Each row is a point on a tangle of strands that fork and nearly touch. The rows are in no order.
In the rows, 128 means zero.
Points whose rows are less than 82.1 apart are linked; no others are. Some points are linked to none.
z_189: [156  92 125 180 117 127  81 148 143 160 134  99 120 169 131 100 153 138
 145 107]
z_495: [148 133 108 160 130 121 119 155 118 114 140 129 142 163 148 114 137 156
 140 145]
z_898: [106 143 156 117 129  90 200  83 130  82  95  83  59  76 147  84 109 105
 132 152]
z_154: [145 144 139 170 114 122 134 150 153 120  91 105 100 149 148  47 150 117
 144 184]
z_228: [135 192 123 128  90 106 140 126 131 116 110 131 131 152 158 113 118 139
 129 150]
z_101: [ 75 126 157  98 154 113 168 133  72  98 126 154 135  79  90 148  67 127
 146 153]
z_822: [ 97 126 167 157 125  98  44 161 130 150 131 146  90 162  83 151 124 133
 124  98]
z_93: [110 105 153 173 161 107  71 176 105  96 142 160 100 150  71 140 101 159
 131 100]
z_986: [153  85 113 161 169 180  81 169 128 119 160 171 129 132 108 193 156 118
  98  77]
z_737: [ 91 116 175 114 155  93 193  94 104  80 107  92 125  58 164 112 116 109
 158 137]
z_205: [141  88 107 156 145 145  96 164 125 146 167 133  95 147  87 160 156 119
 114 128]
z_587: [166 113  48  99 146 159 180 117 137 114 152 115 125 126 139 104 123 174
 112  81]
z_405: [147 160  60 127 146 128 174 157 105  87 137 125 121 148 150  88 113 192
 125 128]
z_530: [161 101 114 139  97 151 119 110 161 192 127  87 107 146 124  88 161 103
 134 124]
z_178: [129 122 164  93  85 144 108  84 140 181 119 117 174 101 131 170 123  96
 128 107]
z_547: [130 136 127 122 118 139 140 118 145 152 132 126 131 123 124 123 152  67
 126 201]
z_703: [ 95 126 174 134 133  87 162 105 109  84 105 114 128  93 142 102 100 130
 165 143]
z_156: [169 102  49 115 171 181 155 117 145 116 172 151 126 132 128 131 137 155
  93  89]
z_198: [161 127 108 145 140 159  73 134 161 128 139 156 181 156 161 161 148 134
  99  40]
z_701: [117  96 127  70 151 170 180  98 102 123 139 149 190  68 123 168 110 130
 125 147]
z_679: [121 119 108 111 154 144 133 134 102 131 164 162 150 110  96 169 111 120
 114 153]
z_804: [163 134  86 158 136 160  79 171 153 140 149 155 135 175 169 182 179 144
  90  94]
z_78: [153 144 127 121 101 125 184 109 141 105  91  59 113 107 169  61 140 131
 143 131]
z_990: [118 176 161 137 120  76 169 104 153  68  61 137  77 108 146  77 107 128
 123 181]
z_583: [131  57 157  96 138 183 138  98 121 151 128 129 184  76 112 147 111 125
 135 115]
z_695: [128 191 111  77  81 112 161  82 128 139 130 122 123 116 148 165 110 114
 111 121]
z_305: [136 140  75 113 140 153 113 130 138 170 162 151  98 142 111 168 143 112
  87 113]
z_482: [157 209 105 103  93 138 180 129 135 102  92  98 113 110 169  84 132 132
 120 166]
z_666: [126 208  82 116 108 126 117 153 130 151 131 150  85 165 135 132 133 149
  92 133]
z_164: [133 152 112  75 107 123 168  76 114 117 142 123 155  96 139 174 101 125
 116 111]
z_959: [158 117  97 114 103 136 147  95 141 145 136  98 134 132 140 117 125 139
 132  93]
z_777: [162  90  98 152 124 152 143 129 140 158 131  90 117 142 133  73 166 124
 145 151]
z_280: [128 155  65  99 139 136 128 108 142 141 162 150  80 126 105 148  94 113
  90  54]
z_783: [174 151  90 125 113 163 158 143 142 131 118 118 161 147 174 105 173 127
 119 187]
z_106: [ 88 207 162 124  97  91  82 137 147 147  96 163 119 173 139 147 154 106
 110 187]
z_461: [105 179 134 132  76 109  94 128 154 185  88 111  55 165 117  81 142 137
 120 113]
z_354: [141 182 157 134  62 116 132 113 168 148  71  80  84 129 158  58 137 110
 134 136]
z_831: [186 111  73 128 133 183 153 136 144 148 139 114 148 150 154 107 181 154
 114 161]
z_267: [ 89 192 117 114 115 114  93 165 135 154 121 151  67 182 113 162 172 126
  90 176]
z_303: [108 161 167 130 105  64 154  85 105  77 104 126 102 118 128 115  77 163
 145 106]
z_475: [134  40 131 138 173 180  98 149 120 163 157 139 119 106  61 158 132 110
 113 105]
z_107: [166 120 120  83  90 127 174  65 147 119 124  73 160 110 155 139 138 152
 112  65]
z_651: [144 142 122 100 114 103 206 101 125  70 105  68 170 106 186 118 147 154
 135 114]
z_884: [140 102 159 139 118 165  68 152 129 176 127 143 189 139 132 179 159 110
 118 150]
z_324: [125 133 130 124 134 119 172 117 133  98 117 118 152 105 163 105 133 101
 146 184]
z_802: [ 97 171 171  96  82 106 108  96 123 151 116 133 153 105 128 170  99  97
 132 124]
z_899: [126  75 113 117 145 133 136  97 122 139 156 117 113  92  87 124  90 120
 138  76]
z_265: [137  82 172 147 110 115 141 101 146 116  98  71 170 103 169  83 145 113
 176 123]
z_163: [126 140 153 153 131 124 101 177 142 119 125 134  98 161 107 139 190  84
 127 232]
z_391: [171 126  92 145 164 180  98 140 151 104 157 179 170 150 152 170 154 140
  88  60]
z_291: [152  69  93 103 145 175 178  83 143 158 150 115 134 108 127 105 154 129
 128 141]
z_632: [110 208 135  84  70 100 153  83 133 146 106 107  89 118 146 141 110 100
 111 127]
z_57: [117 103 153 169 143 119 101 163 111 117 133 134 140 145 113 118 146 126
 149 180]
z_785: [124  71 153 146 143 136 115 135 110 131 124 115 180 112 126 114 112 139
 162 115]
z_26: [110 133 178 135  92 113  64 130 134 169 117 128 156 134 120 147 108 111
 140  97]
z_74: [143 105 142 132 120 157 114 121 141 161 133 132 165 123 125 140 168  77
 130 191]
z_669: [123 122 126 109 133 160  92 151 122 175 153 156 145 130  96 205 163  89
  98 169]
z_678: [118 152 150 168 127  93  65 161 119 112 131 168 131 170 122 150 106 161
 127 101]
z_991: [113 137 149 142 140 104 158 132 152  91 106 127 120 107 153  82 126  87
 143 207]
z_681: [ 75 138 164 118 160  96 155 133  95  82 121 164 125  98  94 125  93 118
 148 191]
z_241: [120 137 122 146 147 124 135 162 121 113 140 139  87 153  96 125 163 106
 123 217]
z_901: [111  73 132 107 194 133 193 119 115 126 127 121 159  72 159 100 162 116
 182 152]
z_930: [108 135 141 149 138 100  64 173 129 130 135 150  59 177  77 160 153 138
 114 130]
z_894: [110 121 140 149 143  95 118 135 100  91 139 143 137 130 114 121  81 167
 150 102]
z_221: [155 152 118 108 111 147 125 123 130 128 137 153 215 138 167 171 144 134
 119 161]
z_704: [138 113  93 128 151 130 190 137 123 106 119  94 127 125 170  57 149 156
 160 145]
z_935: [128  69 110 170 173 130 104 154 111 117 159 130 114 132  98 117 115 146
 138  93]
z_582: [103  49 163 119 188 147 156 153  91 138 110 125 187  79 140 111 122 142
 181 120]
z_972: [114 117 103 131 157 112 166 133 100  99 144 131 129 126 133 104 117 150
 154 151]
z_702: [129  53 113 149 164 154 134 140 116 151 159 113 110 122  90 110 161 112
 143 162]
z_799: [115 141 166 132 126 118 117 149  96 101 119 152 198 120 136 153  96 132
 144 158]
z_4: [102 124  95 120 163 120 175 132 106 111 147 136  78 118  91  96 127 119
 136 190]
z_837: [109 133 178  97  96 140 102 123 114 169 110 138 178 101 111 176  95  89
 129 130]
z_458: [137 136 163 160 110 117 117 136 180 134  96 106 104 136 143  66 152  73
 136 198]
z_149: [107  92 147 100 178 109 204 106 113 100 113  96 148  58 178 103 147 117
 171 132]
z_286: [140 130 100 146 164 128 111 150 115  77 154 159 162 135 137 146  85 155
 121  50]
z_271: [125 177  92 131 136 113 108 152 115 112 157 171 111 160 125 161 108 151
 104 114]
z_941: [132  51  88 159 202 156 124 159 106 108 169 144 130 118 108 131 131 154
 128  99]
z_644: [ 96 172 146 125 149  92 161 133 112  69 117 174 127 121 121 124 109 116
 132 212]
z_726: [101 198 175 125  96  80 109 114 156 128  80 156  96 152 124 115 132  99
 121 180]
z_331: [130  67 124 143 161 150 152 125 127 142 135 113 138 110 123  95 165  96
 155 180]
z_423: [134 159  97 138 134 132 126 182 117 122 148 144  75 170 102 154 173 129
 108 198]
z_964: [131  88 172 141 129 169  52 178 125 182 120 146 167 135 102 189 138 105
 109 113]
z_480: [135 126 175 159  88 110  92 122 153 150 104 104 148 142 144 100 141  99
 160 146]
z_323: [ 97 115 171 118 143 124  94 155  97 142 134 145 120 120  54 153 103 100
 130 160]
z_406: [124  30 139 127 178 179 127 137 108 159 143 132 151  92  88 131 126 129
 135 121]
z_528: [116 137 143 128 122 116 132 122 145 142 128 120  89 129  96 100 143  67
 134 197]
z_608: [123 139 172 164  96  96  89 129 149 144 103 116 103 164 121  86 143 112
 148 153]
z_798: [124 113 198 146  90 118  84 128 127 149 103 114 177 121 128 124 111 107
 159 121]
z_153: [154  70 122 155 183 195  92 151 127 115 151 167 152 118 106 160 129 125
  98  49]
z_672: [123 207 106 105  99 115 134 133 130 143 128 150 116 154 141 142 130 122
 106 169]
z_736: [121 116 159 164 128 109 124 138 122 104 113 122 160 133 147  94 129 124
 168 164]
z_879: [109 129 165 137 109 107 102 119 138 156 124 117  98 142  90 109 133  89
 143 160]
z_880: [107 120 139 150 163 121 127 166 101  96 139 150 133 134 104 131 147 114
 140 214]
z_652: [137 166  85 158 114 144  80 193 145 150 132 144 103 186 166 176 183 152
  88 119]
z_846: [153 153 145 118  99 119 168 106 156  88  97  96 195 113 201 118 147 109
 141 164]
z_361: [149 160  80 121 107 143  91 130 165 161 128 129 138 164 169 137 139 140
  95  55]
z_854: [119 196 114 109  97 140 124 145 150 182 102 116  55 146 112  91 164  96
 103 174]
z_776: [ 96 126 126  98 154 115 163 124  78  89 144 151 154  84 110 154  66 146
 141 117]
z_359: [128 123 150 147 123  94 155 122 122  84 104 101 168 124 174  90 128 152
 172 133]
z_379: [122  85 118 102 171 171 149 138  93 128 150 163 181  92 111 169 109 136
 118 147]
z_428: [185 102  83 159 152 180 101 151 152 125 159 151 148 161 156 161 175 152
  96  88]
z_825: [120  64 149 102 172 161 177 107 125 131 119 126 192  74 155 115 158 114
 159 166]
z_272: [127 106 133 167 164 161  59 191 125 124 143 171 108 140  97 197 148  99
 100  55]
z_968: [143 165  93 145 111 133 109 166 132 158 131 128  78 171 127 120 152 144
 106 142]
z_829: [143  74 126 128 144 176  87 121 142 179 158 145 134 117  96 164 141 107
 105  98]
z_559: [ 75 172  90 113 122 126  82 173 142 166 133 143  41 177 104 176 170 129
  76 135]
z_197: [128  35 110 129 197 169 140 133 112 134 154 138 158  99 116 122 129 157
 144 101]
z_977: [ 84  95 190 119 147 124  98 162  87 132 115 139 116 116  43 140  67 119
 137 126]
z_55: [115 158  97 137 140 113  94 165 135 134 140 151  23 175  79 134 135 149
  89 101]
z_649: [157 105  72  82 142 154 191  84 141 106 154 118 154 106 142 134 123 164
 113  80]
z_40: [123 115 139 183 156  98 105 186 106  80 129 157  76 180  94 130 158 177
 136 177]
z_179: [115 176  96 149 157 122  83 163 126 102 154 182  99 163 126 173 115 130
  90  61]
z_353: [116 119 122  84 127 139 140  94 110 147 159 145 133  81  84 173  81 102
 118 108]
z_721: [153 122  60 106 132 169 137 116 145 180 161 126  74 132 103 131 141 120
  92 105]
z_756: [ 95 126 130 124 174 110 168 141 126  95 132 142  78 114  95  91 133  89
 136 223]
z_376: [ 93 159 135 101 109  95 121 102 125 153 138 136  65 131  68 127 101 109
 125 131]
z_954: [155 135  51 142 160 143 148 164 112 100 161 139 105 156 134 117 124 170
 112 128]
z_905: [ 93 129 196 147 110  83  58 133 131 146 106 139  94 161  68 118 124 126
 143 132]
z_504: [148 120 110 125 133 147 160 119 132 124 132 127 178 128 158 121 154 120
 138 177]
z_686: [110 124 182 156 129  85 155 114 137  72  86 104 138 109 176  75 120 127
 172 148]
z_483: [124 131 120  67 130 138 197  72 103 108 137 122 169  69 138 170 114 120
 122 143]
z_338: [ 96  67 125 144 192 131 142 162  86 121 152 137 126 110  88 121 129 136
 154 159]
z_502: [143  99 117 133 101 147  84 107 163 206 137 102 107 143 117 121 152 105
 125  87]
z_296: [106 156 163 163  88  98  44 149 148 167 108 131 137 183 153 139 152 134
 130 120]
z_53: [107 138 176 156 110  71  87 114 128 122 103 149  86 157  88 103 100 155
 146 112]
z_844: [119 140 142 175 113 117  44 180 142 149 132 147 125 182 144 169 161 141
 115 106]
z_275: [158 105 150 142 105 155  83 123 150 165 125 126 199 146 157 143 167 117
 136 142]
z_421: [115 155  86 120 149 116 165 145 103 111 147 147  56 145  80 109 118 139
 115 178]
z_96: [ 93 122 141 131 184  98 178 140 145  84 113 138  97  90 143  77 130  96
 146 212]
z_613: [106 143 131  88 102 111 139  82 121 159 145 120  98  98  87 154  94  93
 125 117]
z_108: [ 87 192 153 112 120  94  85 154 132 131 115 167  89 175  97 167 161 110
 105 198]
z_496: [155 147  79 118 105 138 136 119 145 157 134  98  75 135 124  92 107 147
 118  62]
z_95: [116 165 109 128 107 120  74 121 157 152 133 141 140 154 162 153 115 131
 110  41]
z_769: [ 94 101 215 117 118 129 139 125 109 124  84 109 165  68 117 129  89  74
 154 157]
z_429: [162 118 130 186 104 126 104 154 140 143 111  96 113 177 143  65 156 146
 153 140]
z_534: [ 99 162 164 109 118  84 187  81 119  73 104 110  99  78 141 125  99  99
 130 167]
z_824: [135 145  99 120 136 114 125 114 128  82 151 143 143 120 134 149  72 149
 118  26]
z_433: [169 113  80 116 149 150 146 120 144 100 153 139 191 139 157 140 132 171
 112  82]
z_449: [158 113  97 151 135 162 156 150 146 145 117  91 101 135 141  63 179 101
 135 194]
z_928: [131 105 143 169 119 143  38 167 148 171 132 137 145 161 147 177 171 121
 113  89]
z_308: [136 159 165 149 107 115 113 141 136 101 108 137 198 139 178 125 138 108
 149 183]
z_993: [144 108 148 146 112 116 168 108 155 109  92  57 138 106 187  59 151 114
 162 138]
z_485: [138 166 120 139 106 104 157 130 126  98 109 112 114 148 152  77 112 166
 146 134]
z_749: [134 127 100 113 159 159 109 148 110 133 165 180 156 122 110 198 120 124
  92 122]
z_810: [146 170  96 102  87 137 166 109 135 150 119  93  86 119 130  92 127 124
 125 129]
z_219: [123  65 152 109 132 145 123  97 116 144 131 109 146  76  96 140  77 124
 139  52]
z_278: [114 176  69 118 129 135 100 160 139 157 151 153  73 167 124 168 148 128
  76 112]
z_932: [ 85 176 155 127 117  88  72 140 125 143 125 168 106 164 100 160 119 134
 111 133]
z_595: [156 114  96  90 113 164 160  78 146 165 148 122 138 111 127 136 146 112
 114 143]
z_468: [107 144 148 159 122  77  76 125 140 137 117 145  55 169  81 105 105 156
 125  82]
z_707: [ 99 154 176 127  76  75 101  85 141 153 104 115  81 132 108 120 100 124
 143  85]
z_418: [108 145 160 112 103  84 165  67  98  92 122  86 104  94 131 137  84 135
 133  95]
z_817: [107 155 112 109 124  96 177  99  99  94 137 131  97 108 119 121  82 146
 135 130]
z_762: [103 103 148 118 116 106 165  80 122 135 127  89  72  87  91  94 107  89
 156 132]
z_533: [140  80 106 128 152 134 174 118 129 118 128  98 166 120 162  85 154 153
 166 127]
z_47: [150 168 119 164 106 118  91 165 131 128 127 140 149 188 164 131 150 157
 129 145]
z_546: [149  59 142 144 157 173 119 143 121 136 134 135 205 121 144 132 165 142
 144 160]
z_333: [156 130  57  95 153 164 154  98 141 130 173 156 114 119 115 154 109 128
  87  77]
z_244: [112  98 164 122 139 135 134 141  94 114 114 133 197  98 134 141  94 134
 155 132]
z_160: [131  80 103  90 152 147 173  91 122 118 150 122 166  88 133 137 122 151
 135 101]
z_946: [147  80 114 132 125 163  90 117 155 199 158 123 109 142 102 150 171 102
 108 111]
z_683: [117 154 145 157  98 104  48 143 153 156 123 131 150 171 162 141 124 144
 128  66]
z_115: [153 196 127 114  88 117 179 120 148  83  90  98 150 119 199 102 133 122
 124 168]
z_474: [160 209  75  92 101 157 179 141 123 131 118 121 114 118 148  97 138 138
 109 170]
z_377: [119 114 157  99 115 100 171  67  93  93 121  65 144  78 141 146  99 139
 132  73]
z_992: [114  60 162 103 143 172 148 106 113 164 122 120 166  74  93 136 120  90
 144 155]
z_479: [155 134  69  84 144 149 205 110 123 100 140 128 174 119 164 129 144 161
 126 152]
z_913: [115 154 107 122 142 112 202 126 119  88 106 115  83 111 144  67 117 139
 145 169]
z_199: [108 182 162 137 120  94 118 144 100  85 119 175 171 140 136 151 101 143
 137 180]
z_298: [120 151 162 147 120  87 173 113 151  68  73  96  99 106 180  64 118 130
 147 159]
z_459: [ 90 143 114 107 157  95 210 105  96  82 130 131  87  94 127 103 100 136
 149 160]
z_939: [ 95 210 123  95  78  89 125 101 136 150 111 134  77 144 134 138 102 137
 113 107]
z_834: [125  78 146 191 154 109  79 171 111 111 145 133 112 152  99 113 116 160
 149 104]
z_655: [139 151  84  76 106 156 135  86 151 188 145 138 134 126 135 162 146 105
  94 131]
z_283: [122 131 111 103 150 135 138 126 101  97 152 162 169  96 115 171  68 140
 117  80]
z_967: [ 95 194 119 121 114  85  96 128 135 142 102 165  43 173  91 118 113 166
  99 110]
z_342: [110  94 147 139 134  98 134 116 106  93 131 109 140 106 126 111  76 167
 164  66]
z_27: [157 143  89 100 119 124 194 116 129  87 123 101 180 126 179 113 139 171
 134 123]
z_243: [ 95 186 122 102 110  96 121 118 132 154 118 147  34 158  76 114 118 129
 106 139]
z_951: [141 151 148 173 114 118  95 182 141 125 112 133 101 185 136 126 194 118
 128 206]
z_464: [131 113 141 176 136 110  86 182 125 116 137 134  73 178  86 139 171 145
 132 162]
z_591: [145 148  85 153 140 134 111 191 118 113 157 157  97 172 127 177 163 149
 104 158]
z_347: [112  88 177 110 133 155 127 155  86 130  96 132 194 101 115 155  57 132
 137 105]
z_521: [113 107 185  84 111 156 143 124  92 143  95 130 189  80 109 174  72 101
 130 127]
z_819: [162  78 140 130 120 183 109 106 152 175 140 127 183 129 137 135 180 115
 127 156]
z_142: [142 130  90 108 118 135 175 102 122 136 140 105 106 117 123 104 118 131
 134 130]
z_728: [118  90 154 144 152 172  49 185 134 166 132 150 122 132  90 209 151  93
  97  81]
z_328: [121  71 159 128 133 148 139 105 128 150 120 107 162  86 119 107 141  85
 158 161]
z_529: [125 144  88 123 151 119 205 140 108  91 110 100  89 113 153  46 127 177
 156 139]
z_320: [156 162 125 162  93 135 122 155 140 137  94  99  90 156 141  42 148 154
 138 145]
z_692: [108 184 195 134  91  69 127  92 164  97  69 139 100 120 138 106 110  98
 128 173]
z_760: [109 170 155 135  73  86  89 105 152 168  96 111  84 160 133  99 120 136
 134  93]
z_585: [142 171 150 144  82 127 122 133 178 158  77  96  82 135 145  60 155  81
 126 174]
z_284: [121 165  94 108 131 112 128 108 123 107 160 154 106 120 113 154  67 137
 111  61]
z_835: [126 169  80 127 143 118 132 158 114 121 152 153  46 163  84 123 119 155
  96 138]
z_356: [161  65  90 144 165 188 124 138 132 141 172 145 137 134 117 164 174 141
 108 147]
z_933: [177 163  86 143 106 132 116 157 146 121 123 112 139 171 170  95 130 184
 121  74]
z_684: [112 149 139 161 147  91  79 153 114  94 143 180  94 161  90 145  86 164
 118  88]
z_268: [131 130 123  98 102 151  99  97 154 193 138 138 157 129 139 171 146 105
 109 111]
z_660: [148 112  96 124 120 113 150 102 135 109 140  94 127 123 140 106 102 161
 137  58]
z_119: [ 95 148 165 117  76  95  79  92 144 179 117 112 118 126 123 147 102 108
 134  77]
z_200: [145 146 164 134  67 105 143  87 155 136  86  63 102 123 158  78 129 106
 148 116]
z_981: [139 121 125  78 136 163 140 103 121 117 144 158 199  91 128 187  90 139
 105  88]
z_998: [148 145 128  71  97 117 183  60 122 103 126  83 172  94 161 165 124 138
 113  95]
z_818: [110 110 203 130 106 109 140  98 126 109  92  87 161  75 147 122 110  86
 159 140]
z_792: [173 153  72 122 120 131 141 138 140  99 139 127 173 159 172 125 123 176
 119  93]
z_940: [140  92 163 151 134 137 120 142 123 112 108 118 228 121 174 111 147 136
 168 154]
z_564: [ 96  64 144 122 184 140 159 139  90 132 130 128 156  80 106 115 122 116
 165 153]
z_419: [103 100 193 138 122 129  79 158 110 155 115 126 145 125  76 138 117  93
 142 153]
z_556: [163 106  96 118 167 176 122 129 137 104 163 171 188 127 139 170 125 153
  99  82]
z_588: [128  95 131 135 116  96 153  92 121 109 130  72 110 113 133  89  96 159
 160  62]
z_253: [135 108 121 150 135 162  51 141 159 170 144 152 134 148 137 179 164 107
  95  62]
z_771: [139 110 152 105 100 127 174  65 148 123 107  69 145  79 161 115 145  84
 137 139]
z_840: [121 165 161 174 109  83  68 150 135 126  98 152 103 195 124 115 148 161
 130 150]
z_192: [148  78 147 115 120 162 112 101 141 149 135 128 190 103 127 149 114 138
 128  83]
z_472: [148 170  64 102 129 143 196 134 113 105 137 130 136 127 154 110 131 148
 120 171]
z_606: [162  79 122 119 139 176 107  95 165 140 153 138 167 119 128 141 131 138
 111  48]
z_856: [138 132 101 170 174 131  96 170 109  81 163 177 121 149 115 159 107 141
 107  68]
z_59: [140 116  98 147 135 128  98 119 147 139 152 123  84 142 108 113 100 125
 120  32]
z_168: [148 156 141 164 110 118 101 157 133 123 118 134 172 169 170 120 162 123
 137 182]
z_7: [114 116 126 154 128 100  92 124 135 139 144 127  63 150  79 100  91 141
 130  66]
z_601: [124  98 135  96 140 164 111 121 118 158 143 157 149  93  86 174  85 104
 107  89]
z_337: [115  87 112 143 156 126 127 145 115 138 156 119  79 137  71 109 144 109
 140 169]
z_885: [107 194 147 105  91 103 116 115 128 138 121 152 150 137 143 164 120 105
 122 163]
z_363: [163 186  95 122  82 133 126 143 147 145 111  99 118 154 163  92 131 164
 122  92]
z_158: [123 126 146 112  98 114 170  72 135 130 115  79 105  90 132 109 122  82
 144 138]
z_615: [124 184 111 156 111 117  79 195 130 132 119 155  95 198 152 170 178 161
 102 153]
z_392: [112 191 144 120 125  86 172 110 135  72  90 155  97 118 139 106 104 116
 121 200]
z_11: [161 106 129  98 103 136 134  73 164 127 133 101 174 113 149 143 120 150
 119  38]
z_410: [ 74  95 188 122 147 109 133 136  84 111 112 135 116  92  65 123  57 130
 157 121]
z_151: [116 171 155 113  78  98 133  93 146 148 109 111 108 125 133 125 122  88
 137 148]
z_782: [165  85  75 141 154 163 146 135 128 135 158 127 140 140 138 120 160 152
 121 141]
z_592: [147 126  93 155 131 133  97 158 133 150 151 130  87 164 116 132 141 137
 111 108]
z_960: [105  80 126 159 177 118 117 168  96 111 157 134  83 140  67 124 138 141
 144 160]
z_719: [105 174 133 101 110  94 146 103 106 112 135 151 114 121 109 152  86 127
 128 142]
z_395: [125  57 169 126 131 145 147  97 131 136 108  90 186  83 150 106 142 116
 167 123]
z_643: [153 146 107 121  90 128 166 109 133 133 109  70  83 118 135  59 122 144
 140 104]
z_352: [122 165 167 117  56  98 122  77 151 164  96  81 107 127 157 115 126  96
 139 105]
z_557: [136  63 106 106 174 155 179 109 127 122 146 126 182 103 154 116 157 166
 150 121]
z_753: [125  73 139 125 158 163 102 137 114 144 139 141 147  96  82 151  76 116
 125  63]
z_706: [146  82 135 130 152 200  69 123 162 174 150 164 145 127 116 178 154 106
  87  60]
z_942: [170 110  60 117 125 170 145 113 152 171 148  99  77 131 113  91 135 138
 107  83]
z_360: [127 154 112 152 131 104 115 151 113 113 146 152 105 165 115 128 118 156
 125 143]
z_612: [158 168  66 113 116 160 114 137 152 161 141 141 139 162 166 154 153 146
  86 101]
z_761: [133 149 142 108 125 153 107 149 107 140 134 169 209 124 137 196 129 118
 114 169]
z_396: [126 145 155 120 115  88 191  94 116  63  92  60 137 103 189  99 128 143
 142 113]
z_415: [ 97 125 176 130 145 120 143 140 114  93 104 142 174  89 142 126 111  90
 154 196]
z_808: [152 118  75 157 164 145 129 175 107  99 171 152 128 155 133 159 151 162
 110 151]
z_584: [115 185 147 148 123  88 105 149 110 100 124 178 128 170 123 145 119 152
 126 171]
z_715: [155  85 101 151 150 168 102 172 129 141 168 149 114 143 109 197 184 125
 100 146]
z_938: [160 147  94 119 121 154 109 132 141 150 146 154 178 156 162 169 158 139
 102 134]
z_970: [141 137  87 115  99 149 100 110 169 204 134 107  95 150 135 120 141 118
 101  65]
z_260: [111  89 113 115 133 125 154  89 120 151 155 106  88  99  77 108 103 104
 142 121]
z_292: [150  78 128 166 131 133  98 134 129 139 138 111 161 145 136 108 138 141
 152 109]
z_789: [122 126 133 142 137 132  68 153 125 142 147 155 138 136 110 167 109 119
 110  79]
z_293: [101 135 160 152 129  66 138 112  99  69 109 144 118 130 123 101  80 189
 161 108]
z_285: [137 131 144  91 124 162 113 129 116 136 130 166 218 106 136 196 101 130
 112 123]
z_677: [ 85 126 185 123 122  88 141 107  96  99 114 129 120  94  96 124  73 127
 154 129]
z_416: [133 123  90 135 130 148  83 112 164 172 145 133  98 147 128 135 134 104
  97  28]
z_944: [137 191 104 127  83 129 106 144 144 172 101 105  76 157 141  83 131 159
 113  97]
z_453: [151 124  68 128 141 158 162 146 118 148 147 116  91 142 112 101 153 126
 114 173]
z_147: [ 95 107 215 132 124 125 107 153 107 129  89 132 161 107  94 125  95  87
 156 167]
z_486: [114 104  91 121 179 141 170 147 100 119 161 141 115 118 105 126 152 111
 133 209]
z_735: [161  75 104 149 173 174 105 118 145 112 157 151 151 126 123 127 125 131
 114  27]
z_225: [123 162 152 103 109  96 194  74 111  77 104  71 120  89 170 123 117 114
 123 135]
z_346: [129 161 100 138 133  93 167 138 106  69 119 131 120 151 156  86 100 199
 146 126]
z_358: [116  72 170 134 164 132 147 150 109 112 102 117 218  95 174 106 139 140
 185 134]
z_281: [108 119 173 109 136  90 185  94  99  73 101  73 165  74 175 123 125 131
 154 112]
z_747: [145 118 164 107  97 125 167  81 148 104  98  78 193  89 186 127 151  97
 141 140]

A fork is a point with three links, a tip a point with one. Leave the first point through the second and follow the links. Name the first fork or tip that comes.
z_160, z_649 -> z_360
z_101, z_776 -> z_829
z_879, z_528 -> z_328
z_612, z_938 -> z_686
z_474, z_482 -> z_967
z_991, z_324 -> z_666
z_376, z_613 -> z_396

Follow the links from the first point to the second, and from the first to the third. Name the last point that the two ways share.
z_405, z_320, z_824 -> z_244
z_421, z_320, z_57 -> z_672
z_721, z_632, z_55 -> z_666
z_834, z_683, z_905 -> z_829
z_482, z_346, z_761 -> z_686
z_164, z_592, z_726 -> z_666

A fork is a point with three links. Follow the links from the first point to the second and name the forks in between, in order.
z_379, z_595 -> z_164 z_632 z_244 z_837
z_468, z_928 -> z_502 z_829
z_153, z_418 -> z_328
z_939, z_783 -> z_632 z_244 z_837 z_672 z_666
z_278, z_769 -> z_666 z_672 z_241 z_686 z_703
z_990, z_406 -> z_829
z_901, z_938 -> z_737 z_703 z_686
z_762, z_423 -> z_396 z_737 z_703 z_686 z_241
z_719, z_799 -> z_360
